Each row is a point on a landscape with many peaks, with its height.
From any point a climber steps to the highest of the 4 points nearest to it. It stops when none of these is higher. Distance is the straight distance between rows; heights are no part of it.
zogar: [ 59 198 158  39 135 150 168 105 112 137 121 164 196 118 131 179 115 116
 142 135  96 123 107  89  62 109 145 180  77 130 111 116 142 130 174 154
 124  80 144  85 136]  height 457
zegom: [152  96 139  87  81 117  93 129 109 111  77 103  97 109 110 133 133 151
 136  53 165 111 151 129 156 130 148 119 128 115 176 123 204 141 139 138
 151 139  91 127 124]  height 150
tase: [129 194 135  89 190  57 185 148 157 167  76 130 133 156 161 123 142 149
 142 208  95 125 120  98  87 119 122 149 111 104  49  87 122  99 124 159
 130  90 114 108 122]  height 465
Gaku: [111 125 131  85 119 133 171 103 150 122  88 161 140 141 109  95 109 146
 111 127 146 125  98 109 110 140 155 155  97  73 137 112 120 130 146 103
 136 108 133 112 115]  height 489
gibot: [ 73 105 155 106 143 161 105 116 101  60 173 154 139 121  96 109 105 113
 148 102 101 144 112  85  92 153 108 153  97 162 163 142  88 138 103 110
 132 119 130 124 105]  height 313
lek: [149 194 111 148 158 114 137 169 107 161 127 110 105 135 195 145 150 146
 144 149 142 147 146 141 122 116 109 115 145 153  95  99 135  75 117 114
 114 118 140 110 139]  height 558
lerad: [ 87 150 123 111 126 176 179 105 134  99 163 182 169 147 118 114 125 122
 102 137 110 130  95 125  79 109 126 177  88 116 150 134 115 113 119 122
 144 135 158 111 128]  height 220
zuz: [175  99 149  97  96 115  94 129 114 129 116  75 124 107  96 156 113 131
 132  91 139 120 169 144 182 139 141 112 137 135 153 130 195 163 140 165
 148 169  84 148 160]  height 144
Fifuf: [186  98 106 149 127  87  90 151 114 154 112  93  86 107 136 138 140 158
 158 103 139 139 161 137 178 156 128  87 183 144 117 116 156 135 111 120
 140 158  86 149 134]  height 382
Tomul: [114  89 130 128 129  70  66 164  71  94 108 136  81  80 146  89 151 154
 174  59 139 144 150  87 108 128 119 106  95 148 123 133 167 135  86  88
 142  77 117 150  91]  height 616
luve: [114 174 133 103 119 128 153 160 113 152  88 111 162 133 152 174 115 120
 135 124 119 126 140 157 114 109 117 144 110 151  75 130 170 107 132 149
 145 123 135  99 162]  height 404
vola: [107 119 143 149 177  92 151 103 151 139 153 128 142 125 164 141 100 161
 170 218  52 130 115  98  96 163 123 136 164 156  62 133 107 120 114 130
 124 128 137 127 126]  height 306
gitum: [123  74 141  95 122 102 126  97 144 109  73 135 101 118 101  89 104 161
 142 109 143 119 112  99 127 158 145 119 131 111 132 123 116 146 133  84
 128 115 119 127 100]  height 315
noge: [140 187 117 100 126  97 152 168 131 177  39 107 140 156 161 156 136 120
 116 139 156 125 136 164 124  86 127 128 112 121  64 113 157  97 140 148
 138 109 144 105 153]  height 333
fima: [144  58 121 107 134  44 114 119 134 131  52 125  65 113 123  89 132 178
 161 107 145 124 130  98 138 153 145  94 162 122 102 135 141 150 127  72
 124 121 112 145  80]  height 477
vugen: [115  96 141 102  87 155 114 106 117  74  90 139  97 128  86  94 144 131
 105  36 200 103 114 119 122 117 149 133  86  90 204 133 140 121 146 105
 123 106 108 108 102]  height 6
pup: [ 95 126 145  77 107 172 137 100 120  95 132 150 147 112  93 140 115 126
 127  95 130 126 128 113 118 133 151 157  86 113 183 128 127 138 136 126
 124 124 140 106 121]  height 419
feko: [152 183 115 201 146 169 140 154 124 169 203 115 125 135 176 146 159 122
 110 172 132 130 141 155 144 116 102 124 159 141 124 104  97  83 127 126
 117 143 149 129 153]  height 608
tus: [ 76 180 133  96 104 182 178  92 124 114 164 160 203 128 125 175 120  86
 103 120  96 122 122 135  85  83 142 174  86 137 149 147 130 139 161 157
 138 119 178 103 144]  height 258
gaf: [135 163 110 118 154 100 163 140 135 157 105 152 120 146 167 112 130 152
 137 159 130 138 119 131  96 132 124 134 124 106  94  97 132  96 101 109
 125 107 133 118 131]  height 408
vot: [100 182 148 119 115 146 204 126 181 167 130 149 213 138 150 157 115  96
  79 183 104 123 114 140  79  81 104 162  89 111  96 158 132 132 164 183
 138  96 168  95 151]  height 299
gol: [136 147 133  73 118  78 132 155  95 135  31 123 111 137 131 111 152 156
 135  65 158 126 146 125 122 111 155 134 106 111 113 105 181 116 133  98
 140 107 108 108 107]  height 309
lapup: [124 111 109 113  87 160 176  77 179  96 110 165 127 141  85  88 127 122
  71 113 161 109 104 145 149 125 157 136  99  66 189 138 103 147 146 125
 120 142 154 131 124]  height 549
zavo: [132 158 105 146 138 125  93 184  73 141 152 107 131 115 166 162 146 140
 158  97 117 153 152 143 125 126 111 125 141 176 103 119 164 107  90 121
 143 131 126 121 142]  height 538
Guma: [149 122 105 119 103 115 186 108 196 180  59 148 134 154 137  99 124 143
  76 151 175 113 111 151 146 119 144 115 118  44 124 115 135 141 149 139
 143 125 141 122 134]  height 362
tonur: [168 177  84 181 129 156  81 173  77 144 153  83 121 140 164 165 160 109
 133  91 154 128 156 171 145  98 133 123 158 150 112 126 156  94 114 134
 136 151 136 132 156]  height 650
nune: [ 98  77 127 121 148 113 141  85 175  84 105 158 108 150  88  65  91 135
 125 138 143 113  74  97  96 165 136 137 124 101 146 142  67 131 129  76
 113 127 133 115  99]  height 154
mitef: [173 113 133 156 138 113  87 171 108 166 151  65 112 108 113 165 130 120
 159 139 125 127 177 171 213 155 125  98 178 165  98 121 169 133 138 172
 133 153  72 160 172]  height 479
tagi: [133 110 135 151 147 125 116 135 126 144 164 104 133 113 123 148 110 131
 146 174  77 141 151 137 159 164 124 117 171 164 100 127 126 137 105 137
 132 152 108 142 149]  height 412
miviz: [148 180  84 172 123 156 147 141 114 156 132 125 135 158 178 148 151 109
 115 128 147 123 123 170 111  76 124 128 140 113 111 113 122  84 114 114
 135 140 167 116 144]  height 249
pupo: [141 141 127 131 137  92 185 131 197 205  72 123 140 144 171 128 115 146
 106 205 139 119 121 150 135 128 106 116 127  74  72 111 125 122 137 167
 136 105 136 107 142]  height 370
baz: [179 111  94 136 114 104  74 155  97 130 102 115  82 113 145 118 160 153
 131  61 160 136 144 143 146 127 136 101 153 123 145 113 189 121 105 112
 141 139 106 139 121]  height 312
gike: [ 94 154 118  92 134 156 169 118 134 102 117 191 137 162 109  80 130 126
 102 105 155 117  82 112  68 111 144 169  73  84 143 118 111 101 127  86
 135  97 138 108 106]  height 288
Domin: [123 149 101 139 152 130  91 167  64 110 175 157 132 111 169 117 146 145
 159  85 121 158 127 114  72 118 107 133 114 169 113 122 141 110  70  92
 132  99 134 129 109]  height 387
mupi: [139 194 128 157 133 141 168 158 177 194 100 123 169 179 183 154 149  99
  91 196 157 106 115 154  96  28  98 132 105 106  57 127  87  63 140 172
 113  91 154  85 142]  height 301
valo: [ 94 100 144 151 185 136 123  87 156  70 189 158 138 140 121 101  97 134
 145 205  51 139  81  81  67 169 114 145 160 171 108 155  65 133  93 105
  95 150 142 146  98]  height 562
leb: [109  91 115 145 157  95  80 139 110  81 158 171  93  99 130  72 113 135
 142  98 131 141 102  90  74 143  98 113 107 133 127 134  92 120  68  70
 119  88 124 141  78]  height 273
dut: [163  91 127 132  98 121 137 101 169 149 121  97 127 120  89 133  99 117
 108 164 116 125 144 161 193 150 153  95 161 115 140 134 134 176 154 162
 137 179 105 159 144]  height 332
pedu: [104 184 128 151 181 111 130 183  88 138 193 118 137 101 194 167 132 152
 181 162  72 157 133 110 108 144  81 130 149 204  72 118 135  82 110 139
 123 108 125 115 140]  height 503
pof: [101 141 164  49 110 129 118 130  93 132  85 100 146  90 130 186 124 140
 168  67 131 127 173 112 137 134 147 147  98 143 126 120 183 141 159 145
 137 107 119  91 140]  height 475
bika: [ 84  57 161  60 107 109 113  72 147 131  46 117  99 115  81 146 121 152
 174  95 165 100 121  80 161 163 174 117 122  91 160 136  99 174 189 116
  75  79 107  92  96]  height 110
fatem: [147 199 123 190 166 140  97 212  92 157 157  68 114 119 172 176 147 139
 145 140 165 139 173 153 172 130  99 107 165 203  93 104 130  69 161 143
 120 122 138 120 159]  height 542
Tes: [117  68 161 118  93 131  52 125  94  56 123 111  81 110  79 105 130 113
 139  54 158 129 139  89 148 148 122 117 101 134 205 135 146 159 123 121
 140 127  94 148  97]  height 330
laza: [ 94 171 139  85 162 122 171 118 131 115 135 177 156 143 145 117 118 145
 149 161  84 133  92  93  54 126 122 166 100 126  97 113 134 109 120 128
 147  99 130 111 122]  height 733
Zumep: [155 151 102 176 122 163 134 138 120 150 176 118 135 133 135 143 145 110
 105 142 121 124 148 183 166 113 129 128 151 121 133 119 132 124 107 148
 128 166 132 146 165]  height 547
patu: [143 136  98 149 117 152 176 107 168 148 138 166 132 152 143 105 141 125
  84 151 140 126 103 156 122 110 132 140 129  80 138 121 110 114 103 122
 132 144 162 131 142]  height 449
Kar: [115 185 115 189 128 179 132 176 100 155 169  87 172 139 150 194 138  80
 127 137 107 113 147 175 139  79 101 148 135 191  78 139 144  81 133 178
 133 140 155 129 173]  height 296
zupe: [126 191 103 160 127 163 178 125 138 160 141 147 165 172 174 147 147  94
 101 153 129 115  96 156  81  57 116 157 111 106  99 127 112  80 116 139
 140 123 177 101 141]  height 215
zor: [ 84  73 154  89 106 145 116  65 158 101  96 125 122 125  72 139 108 126
 149 103 153 107 109  90 155 162 158 120 110 105 184 139  77 164 176 129
  77 117 126 102 101]  height 163
tar: [120 117 131 156 103 145 193  83 194 116 178 159 165 136  93 112 116  91
  68 191  93 141 121 159 151 118 137 137 121 102 167 146  76 171 134 161
 124 157 156 147 139]  height 176
pev: [105 124 146  86  75 177 105 103 103  84 131 128 134 116  85 165 136 111
 132  43 157 104 150 122 142 109 159 156  86 100 214 138 154 142 151 145
 108 129 127 118 123]  height 217
lovul: [ 77  79 141 119 115 130 132  50 183  94  92 132 126 149  55 104 111 109
 127  99 185  85  77 109 161 165 147 112 113  85 200 157  35 176 195 109
  51 120 127  89  92]  height 82
letek: [117  34 186 117 138 100  46 106 137  86 102  95  74 145  62  92 136 112
 133 121 151 104 127 105 132 186 119  95 158 177 148 167 108 214 157  90
  75 172 126 169  77]  height 380
Lato: [144  66 143 129 146  85 118 102 152 147 112  98 112 121 119 137 110 159
 157 184  98 129 137 125 153 175 144 111 191 154  83 139 125 169 122 107
 121 157 125 148 124]  height 348
zodos: [102  96 170  68 135 100 149  80 155 132  71 120 146 102 113 148  88 162
 165 161 105 120 133  88 135 169 155 130 132 127 102 132 122 171 174 122
 122 111 135 106 123]  height 565
fepa: [101 166 133 145 158 134 175 135 145 165 156 150 155 134 172 146 118 131
 136 202  80 130 111 128  92 125  97 146 127 138  84 120 128  91 114 159
 137 121 133 115 149]  height 438
fef: [112 156 119 162 136 176 149 139 102 120 217 143 167 135 120 150 147  97
 112 156  69 140 129 155 126 112 120 160 133 161 132 139 118 124  96 152
 145 155 139 143 160]  height 195
keb: [ 84  55 162 106 120 115 100  83 149  81  73 120  70 135  81  94 114 133
 141  81 188  91  98  94 136 173 135  98 117 110 176 148  85 155 171  85
  96 105  98 107  83]  height 75
Vite: [168 116 104 130 143  65  93 168  88 140 102 115  74  87 171 116 152 175
 166  89 140 159 159 119 149 137 119  87 152 146 102 116 165 121  99  91
 126 109 114 129 116]  height 463
Galo: [148 177 134 162 190  86 145 143 131 139 174 129 107 110 208 116 128 179
 171 201  96 147 132  81  94 155 101 102 158 140  80  94  97  79 119 108
 103 102 136 125 105]  height 529
Fube: [133 163 138 143 105 136 171 177 191 198  70 109 178 157 162 162 129 107
  85 178 141 119 133 171 118  74  89 121 102 122  52 160 130  95 158 199
 123  83 157 101 156]  height 322
Melim: [135 118 139  88 171  41 156 116 149 148  63 132 111 138 141  98 117 175
 161 175 105 123 122  93 109 150 144 127 141  93  65 113 122 133 127 102
 130 100 126 126 104]  height 469
panu: [108 146 159  85 136  95 193  96 200 172  76 134 187 122 135 143  90 136
 103 201 110 128 119 102 113 140 129 141 107  75  95 125 118 158 191 164
 135  76 137 104 140]  height 577
vam: [154 123 132 106  69 162 123 102 125  86 144 121 136 129  80 142 128 105
  89  83 156 111 145 160 170  96 162 139 109  93 205 138 151 162 154 155
 121 169 125 148 148]  height 172
teve: [135 121 135 118  91 143 158  92 176 132 142 132 167 119  92 145 107  98
  83 144 124 130 142 157 169 127 152 121 119  92 167 145 129 173 150 166
 135 156 143 139 149]  height 277
mol: [100 183 124 197 155 175 119 194  80 159 224  98 166 126 154 180 152  94
 137 163  84 129 143 147 150 116  95 145 159 210  96 125 121  81 131 178
 124 132 130 143 184]  height 272
Gokem: [117 172 120 171 110 188 160 134 109 133 195 116 189 139 128 174 142  70
  92 129  85 120 137 188 122  64 127 161 116 157 119 152 128 126 130 172
 152 153 159 140 169]  height 250
fize: [125  99 121 142 147 114 133 104 151 122 142 145 119 128 132 110 104 150
 147 174  91 142 107 103 109 161 122 128 151 128 108 128  99 127  93  96
 127 140 133 138 117]  height 371
sapu: [131 133 115 106  75 179 130 105 103  78 122 136 136 150 102 126 144 108
 105  47 168 106 120 145 117  82 170 158  99  93 188 140 153 122 141 115
 136 137 148 115 121]  height 65
tilo: [101 114 163  41 114  89 140  94 113 146  34 131 110 112  92 144 139 166
 166  79 162 107 141  76 153 146 182 135 104  80 133 109 138 146 190 116
 107  56  92  94 106]  height 81
Vodid: [117 177 131 127  89 166 161 136 139 153 114  99 195 128 135 187 114  79
  90 129 124 110 143 179 119  77 120 134  94 134  95 169 154 125 176 191
 148 119 170 116 164]  height 287
Kepe: [103 136 136 113 118 162 151 112 123 114 162 149 167 119 112 144 109 112
 110 146  90 140 128 140 126 135 130 158 115 139 148 135 126 144 114 139
 149 152 145 125 148]  height 129
mor: [143  52 125 141 159  86  84 109 149 119 113 130  80 123 120  92 115 157
 149 142 132 126 112 102 118 176 133 100 178 152 104 147 102 154 101  66
  99 142 128 152  88]  height 327
Fumil: [ 96 152 123 123 126 182 125 133  83  93 186 152 166 130 120 146 139 106
 133 101  87 148 119 130  88 112 124 170 111 171 140 137 133 127  93 130
 158 146 151 133 138]  height 151
fesel: [ 93 126 146  80 116 134 170  90 153 138 104 144 164 110 117 145  91 137
 116 153 114 131 123 111 128 147 147 144 101 101 137 128 134 153 163 145
 132 116 141 106 142]  height 651
Gogob: [166  38 101 140 126  92 107  93 157 139  81 111  68 134 102  99 126 154
 131 130 153 121 125 125 159 165 152  79 192 124 130 130 127 159 134  93
 115 175 106 163 101]  height 331
movi: [156 180 129 189 163 126 139 172 124 164 181 103  99 120 191 132 137 166
 135 182 140 143 150 122 146 154  94  99 168 150 113  90 101  83 133 116
 116 132 148 124 141]  height 664
vuvu: [112 161 154 191 165 124 146 189 144 188 160  94 124 112 171 179 127 139
 158 201  97 121 147 127 155 148  77 115 151 197  69 114 108  64 148 179
 105 119 129 122 172]  height 589
nok: [136 114 128 123 170  56 108 153 100 148 123 106  92  87 162 133 128 178
 196 140  94 153 153  99 138 158 120 100 165 162  71 133 139 127 100  93
 126 112 123 130 112]  height 641
fedeg: [152 159 123 164 125 165 102 167  85 147 178  95 155 130 125 165 145  96
 124 120 109 125 161 176 169 118 130 136 149 161 114 135 160 124 118 170
 142 160 111 145 174]  height 573
Lidib: [153  90  98 137  92 151 133 106 148  90 137 147  96 139  90  90 141 117
  81  93 149 117 117 154 157 125 146 118 130  92 197 130 124 135 111 116
 127 172 121 153 128]  height 427
golo: [127 138 155 184 116 135 175 165 212 216 130 101 179 121 149 156 119 119
 103 223 101 116 131 149 152 118  76 117 136 136  68 161 107 100 148 218
 104 103 134 114 164]  height 323
ginag: [176  76 118 136  87 122 136  82 168 101 143 128 115 149  58  93 121  96
  91 149 142 130 132 168 199 108 159 100 153  93 191 146 100 189 162 150
 116 197 102 178 129]  height 286
kego: [164 105 104 130 113  88 159 123 172 185  64 115  98 130 153 113 124 157
 118 149 160 125 135 154 169 144 129  87 159  89 107 107 146 134 136 130
 137 152 121 131 138]  height 304
nurig: [ 59 134 152  79 129 174 153  90 132  84 156 176 163 123  92 131 101 122
 142 120 118 128  95  88  99 141 132 164  77 123 172 132  85 135 141 125
 111 107 148  96 117]  height 661
mup: [ 52 117 147  73 132 148 152  71 167 100 121 169 157 124  84 132 104 125
 145 134 130 118  80  83 118 155 153 151  79  89 171 137  58 149 173 135
  70  83 141  80 114]  height 367
Pefaz: [123  61 137 133 133  96  52 141 103  86 134 120  94 100 113  99 117 139
 161  96 117 149 142  87 127 158 119 109 137 162 124 147 126 163  90  88
 134 118 118 157  89]  height 591
taf: [158 142 106 106 109 102 136 152 125 165  42 105 110 140 151 139 142 143
 122  98 169 122 144 167 151 107 141 110 131 111 103 112 185 113 133 130
 141 138 119 114 147]  height 238
pab: [112 155 132 145 147 142 141 161 107 153 155 108 154 117 148 174 120 128
 153 143  85 140 149 146 132 139 105 145 137 183  89 125 154 106 107 157
 147 138 123 121 164]  height 490
leluf: [157 176 100 195 162 170 114 151  87 127 233 151 117 117 176 118 157 134
 119 139 117 159 129 124 119 140 110 119 158 149 141 107  93 104  93  98
 117 130 148 148 130]  height 555
vanan: [124 135 126 123 107 173 110 135  84  95 150 130 147 129 112 139 132 116
 119  80 117 129 145 141 128 120 137 159 113 143 153 135 162 137 102 129
 152 150 132 132 138]  height 253
kozaz: [166  90 136 123 108 150  90 111 112  77 158 117 123 133  75 106 134  95
 109 106 123 136 146 150 183 116 148 124 136 120 189 141 130 171 126 151
 128 179  92 166 145]  height 262
mibi: [ 80  88 150 128 105 106  81 138  93  64  96 148  58 118 101  71 136 122
 120  30 197 109 111 101  99 130 123 113  71 120 189 136 131 117 136  82
 139  67  89 105  70]  height 121
peku: [159  86 100 108  87 114 133 116 141 125  60 130  90 129 113  89 137 156
 106  75 180 112 127 142 150 132 152 106 133  86 161 115 179 123 141 118
 143 150  99 134 118]  height 23
ripo: [150 121 123 143 153  83  83 180  87 148 131  84 100  89 153 157 144 159
 181 105 108 153 178 130 167 151 107 102 162 182  93 123 171 133 105 122
 140 129 104 138 140]  height 480
deg: [114 184 145  53 148  79 153 144 104 142  62 137 140 150 117 115 146 146
 133 117 126 123 120  95  79 120 154 173  81 105  92  96 147 109 134 106
 144  87 129 111 103]  height 467
mefin: [176 145 111 183 139 144 112 157 117 174 181  93 107 120 145 146 142 125
 125 156 131 136 156 163 196 147 123  99 179 144 121  99 124 114 131 146
 124 158 105 148 164]  height 552
netu: [189  71 131 138 117 125  44 138  92  98 162  95  97 129  85 120 137 104
 144 121 125 150 157 134 192 129 133 108 171 145 160 136 164 174 112 141
 135 170  62 180 146]  height 305
Gofev: [128 120 130 187 142 147 163 105 163 148 201 141 149 140 126 131 125 109
 108 228  67 135 113 141 147 138 126 133 152 132 127 130  76 134 106 149
 120 155 135 146 147]  height 80
ful: [135 133 140 102 106 124 154 125 155 161  84 104 158 105 124 157  95 132
 114 142 130 124 155 160 156 145 128 125 121 119 117 131 165 146 158 167
 149 132 126 112 155]  height 557
Gek: [116 176 122  93 135 123 124 154  80 121 101 148 139 143 151 119 137 128
 144  78 130 134 117 120  64  92 144 158  97 135 102 114 159  93 103  83
 150 100 136 118 109]  height 373
kol: [142  52 134 129 126  55  52 143  97 104  92 104  60  84 124 108 140 162
 178  81 133 142 161  88 145 148 119  90 142 154 112 147 160 163 106  91
 141 107 107 163  82]  height 721
mose: [157  87  96 172 165 117  96 112 141 102 172 159  84 115 135  77 121 142
 122 134 134 141 103 108 115 166 114  89 163 123 141 137  69 122  88  69
 104 137 126 151 102]  height 397
lura: [127 124 142 150 151  82 173 124 182 190 102 103 137 122 166 148 105 145
 139 228  95 120 126 137 134 145 107 125 152 131  61 125 123 120 135 168
 133 119 124 116 152]  height 350
zupan: [146 119 100 164 132 156 123 117 133 113 180 152 121 136 112 104 143 110
 107 134 115 144 122 147 146 138 133 129 148 111 158 129  96 129  85 111
 126 157 126 157 142]  height 645
dedol: [111 149 126 133  94 172 188 104 165 122 159 150 175 138 115 139 125  98
  73 143 111 126 128 170 124  97 142 155  98  99 163 148 124 156 145 166
 140 145 174 121 146]  height 179
roga: [108  72 166  79  93 134  96  96 119 101  91 112 100 102  84 136 118 144
 160  77 142 116 149  82 155 157 146 124 118 118 170 131 137 165 154 120
 125 125 109 114 108]  height 192
Lezev: [108 206 118 112 126 139 163 150 102 149  97 120 174 167 165 169 127  85
 128 143 119 117 108 146  78  47 119 158  99 145  70 121 136  80 136 150
 154 107 155 101 142]  height 310
gif: [143 101 117 100  66 136 159  67 199 106 126 135 133 137  63 120 116 108
  78 105 168 113 126 144 191 120 168 113 110  55 224 148 105 188 193 165
  87 155 140 145 118]  height 343
sudo: [130 133 126 137 114 132 192 102 200 168 115 149 159 137 140 120 107 126
  81 187 121 122 108 149 123 120 125 132 114  70 121 130 119 142 128 157
 143 126 153 118 141]  height 415
Dusom: [200  98  89 169 120 140  64 137 104 115 172 124  73 129 110  99 169 125
 113 101 150 146 145 143 178 132 138  95 177 112 178 117 130 134 112 120
 124 165  87 175 137]  height 328
guvaz: [115 181  94 134  98 176 169 105 115 130 132 141 179 166 153 137 129  75
 106 107 131 105 102 163  79  36 144 164  96 102 115 138 121 104 130 117
 162 131 184 110 135]  height 120
nukor: [122 193  97 167 154 158 141 147  98 139 204 156 143 139 188 139 147 130
 134 151 106 145 109 134  75 105  99 144 143 151 115 113 117  78  93 115
 123 128 158 123 131]  height 453
vipor: [130  65 140 154 127 130  16 144  74  62 167 120  97 111  87  87 137  95
 141  78 121 153 138  97 137 150 105 109 119 160 166 145 121 171  82 117
 137 124  95 179 111]  height 468
sis: [143 171  94 155 148 162 153 130 120 142 164 163 132 149 172 119 148 129
 116 137 127 140 105 142  90 104 124 147 131 111 127 106 111  81  94 107
 124 132 165 122 129]  height 341
bik: [132 146 123 169 129 140 167 138 165 185 144 127 144 133 159 145 124 123
 103 180 118 125 132 163 142 119 112 128 136 118 105 118 123 112 116 160
 130 140 140 118 160]  height 478
muteg: [154  94 127  92  71 129 136  87 162 125 106 105 124 114  78 147 106 129
 104 102 162 114 153 137 191 135 164 107 132  87 192 139 159 174 171 169
 124 165 109 143 132]  height 271
Los: [ 85 139 132 101 153 141 185  84 174  96 142 191 159 156 110  85 104 136
 121 189 106 127  70  87  64 139 129 172  86  89 131 123  83 119 142 119
 131 107 139 109 115]  height 297
sasog: [142  93 134 122  93 159  56 128  82  55 147 123 100 129  82 112 150 103
 112  43 159 118 141 115 139 113 133 143 104 123 219 147 150 144 115 128
 138 144 107 152 112]  height 460
bugep: [128 138 120 175 189 141 141 112 146 117 216 161 124 127 180 110 119 152
 156 209  70 146  96  84  80 160 106 122 165 139 111 116  72  94  97 115
 109 127 148 136 108]  height 668
nebe: [157  83  97 147  90 135 172  80 189 113 123 158 117 150  80  81 130 116
  72 136 151 117 105 160 169 127 146 111 133  69 181 134 103 159 136 131
 125 177 138 156 124]  height 363
desuk: [144 129 145 215 145 147 149 136 156 196 214 108 138 125 143 133 132 103
 115 230  89 130 151 156 198 139 115  99 172 144 114 124  75 117 141 161
 102 155 110 153 164]  height 45
Diguz: [163  96 103 158 134 126 125 111 150 140 135 138  96 132 126 107 128 144
 122 142 121 140 120 135 148 159 138 102 167 110 141 117 113 127 100 108
 131 159 123 151 123]  height 515
taki: [ 85 199 142 133 127 166 166 153 110 148 130 115 194 134 156 190 116  86
 128 138  89 120 120 154  95  78  94 160 111 191  74 149 153  93 147 180
 154 119 158 110 168]  height 334
Mevo: [155 173 100 145 106 134 127 159 114 159  71  79 135 154 163 177 127 101
 132 105 168 114 144 191 142  72 126 117 125 129  82 133 165  89 138 151
 140 136 142 113 161]  height 268
Teme: [163  68 120 142 116 122  73 124 113  99 129 118  86 116  95  96 141 128
 127  86 140 137 136 121 156 146 131 109 149 133 162 125 141 150  97 114
 143 154  99 161 111]  height 423
Suz: [175 133 116 153 131 132  57 179  76 136 170  77 120 111 125 152 150 126
 148 104 127 141 175 155 177 137 125 119 173 164 122 118 172 139 107 153
 147 153  83 153 155]  height 495
kipu: [113 115 144  99 124 127  90 153  79 101 124 127 121 104 132 129 130 144
 159  71 118 151 154 106 112 138 118 141 102 162 131 128 166 145  93 107
 153 113 115 122 110]  height 422
kefoz: [189  53  89 186 136 112  56 108 131 108 148 134  52 112 115  69 151 128
 105 104 166 139 122 114 149 158 128  49 183 127 160 136  92 137 115  81
 105 152  93 174  96]  height 319
Pipal: [ 95 214 147  58 160 109 166 129 103 122 106 168 164 165 117 112 138 130
 140 124 112 114  82  81  33 105 148 187  70 118  90  85 128  99 133 119
 142  78 134 112  91]  height 474
zave: [113 157 149 144 131 131 196 141 202 192 119 133 186 138 168 144 117 120
  91 215 105 114 110 141 104 100  86 139 119 111  77 143 121 122 141 198
 130  99 140  98 156]  height 342
pusu: [ 94 166 122  98 137 160 131 137  86  97 152 182 154 148 139  99 134 121
 143  80 121 134  91 114  36  92 123 170  87 134 128 126 130  93 100  80
 147 103 145 118  98]  height 174
tem: [120  80 134  90  78 143 131  74 152 104  87 131 111 124  73 120 115 134
 119  80 182 106 121 118 176 138 165 115 108  73 209 129 121 160 179 139
  99 131 109 115 110]  height 248
lene: [164 204  92 203 145 166  90 184  58 136 192  99 122 118 187 150 155 126
 125 108 160 149 149 141 130 101 114 115 163 168 127 108 123  95 125 102
 125 128 155 125 131]  height 592
venu: [104 114 126 118 123 165 102 143  90  75 144 151 124 121 108 108 134 127
 122  60 137 135 126 118 101 125 127 150 100 129 175 133 135 124  93  94
 147 123 126 130 111]  height 247
satug: [130  32 134 144 139  99  62 103 142  88 105 125  73 139  80  67 125 118
 122 103 155 115 106 109 124 171 116  89 156 147 156 157  89 163 121  74
 102 158 110 158  72]  height 280
bek: [112 191 131  90 139 106 185 134 151 162  84 152 172 163 154 130 125 123
 103 166 124 117 104 124  79 100 126 162  83  91  83  94 134 112 136 148
 144  94 146 101 137]  height 476
Vip: [103 206 138  68 163  99 144 167  75 132 101 136 155 146 158 146 143 129
 167 113  94 140 115 113  59  92 118 162 101 171  70 108 157  93 107 118
 148  88 131 106 116]  height 311
noka: [150  59 132 143 129 125  99  95 152 113 133 119 112 146  86 108 116 117
 129 168 106 138 120 132 169 159 149 100 172 142 140 146  91 175 122 105
 113 182 108 165 119]  height 400
gil: [137  62 100 178 133  86  27 147  85  90 142 141  60  72 138  77 152 133
 128  60 165 140 141  94 120 139 109  75 111 145 145 128 124 141  82  89
 118  99 102 163  89]  height 488
Gug: [190 111 131 123  97 139  60 143  75 105 151  89 123 126  93 146 140 105
 113  71 153 122 158 153 177  94 142 141 142 131 176 138 197 156 117 159
 145 175  88 169 163]  height 219
buf: [133  43 172 109 128  95  51 122 120 102 113  92  87 114  94 117 125 134
 160 123 116 138 149  99 149 175 131 104 168 179 115 150 128 196 126  94
 119 152 113 162  96]  height 508
Tunen: [124 224 120 157 186 116 112 219  74 145 149  79 119 126 211 180 138 149
 164 148 142 149 152 130 114  93  90 114 136 221  67 111 124  53 151 124
 117  88 149 109 137]  height 485
dokar: [133 131 128  83  85 119 173 107 192 171  79 114 169 114 120 161  94 121
  90 131 156 120 153 149 162 141 146 115 109  62 149 146 159 171 193 173
 135 113 132 116 143]  height 519
fegog: [133 151 100 141 167 137 137 139 119 114 175 182 120 129 165  96 127 148
 141 135 112 154 105 109  72 141 113 134 128 129 125 111  98  89  78  86
 119 110 137 135 113]  height 285
Lor: [100  56 174 133 145 126  63  98 141  66 122 112 105 153  66  75 117  84
 123 119 136 107 101 110 127 180 112 105 140 160 166 171  68 186 139  87
  80 165 123 145  82]  height 279
Teto: [162  90 100 156  95 133  51 142  79  75 120 134  84 124 113  93 169 124
 103  17 190 110 130 137 120  95 138 126 116 116 197 135 184 113 106 106
 141 131 110 146 105]  height 617
Lezat: [ 93 147 167  57 132 126 144 132  94 118 102 145 142 112 123 141 109 149
 162 105 112 133 137  91  94 139 135 158  96 138 120 114 153 125 129 112
 148  97 122  95 121]  height 620
bab: [113  76 136 116 115 121  89 127 119  86 105 146  91 114 101  82 124 137
 134  71 150 128 122 102 118 153 124 123 108 121 167 135 125 134 113  84
 139 120 112 125  96]  height 257
Kupo: [ 89 177 162  76 162  94 177 135 131 150  99 141 171 117 148 149 105 137
 150 178  81 130 120 105  82 129 113 161 101 144  64 116 147 114 149 164
 142  99 124  99 145]  height 532
Vabes: [149 159 123 143 169  82 153 157 132 177 111 110  97 129 189 137 131 165
 159 173 126 141 141 128 141 143 101 107 161 130  82 100 128  91 117 120
 120 112 129 117 143]  height 561

For each start below, name the point where the climber stops.
teve: zupan
Lato: movi
zupe: movi
Mevo: tonur
Vodid: tonur
taki: tonur
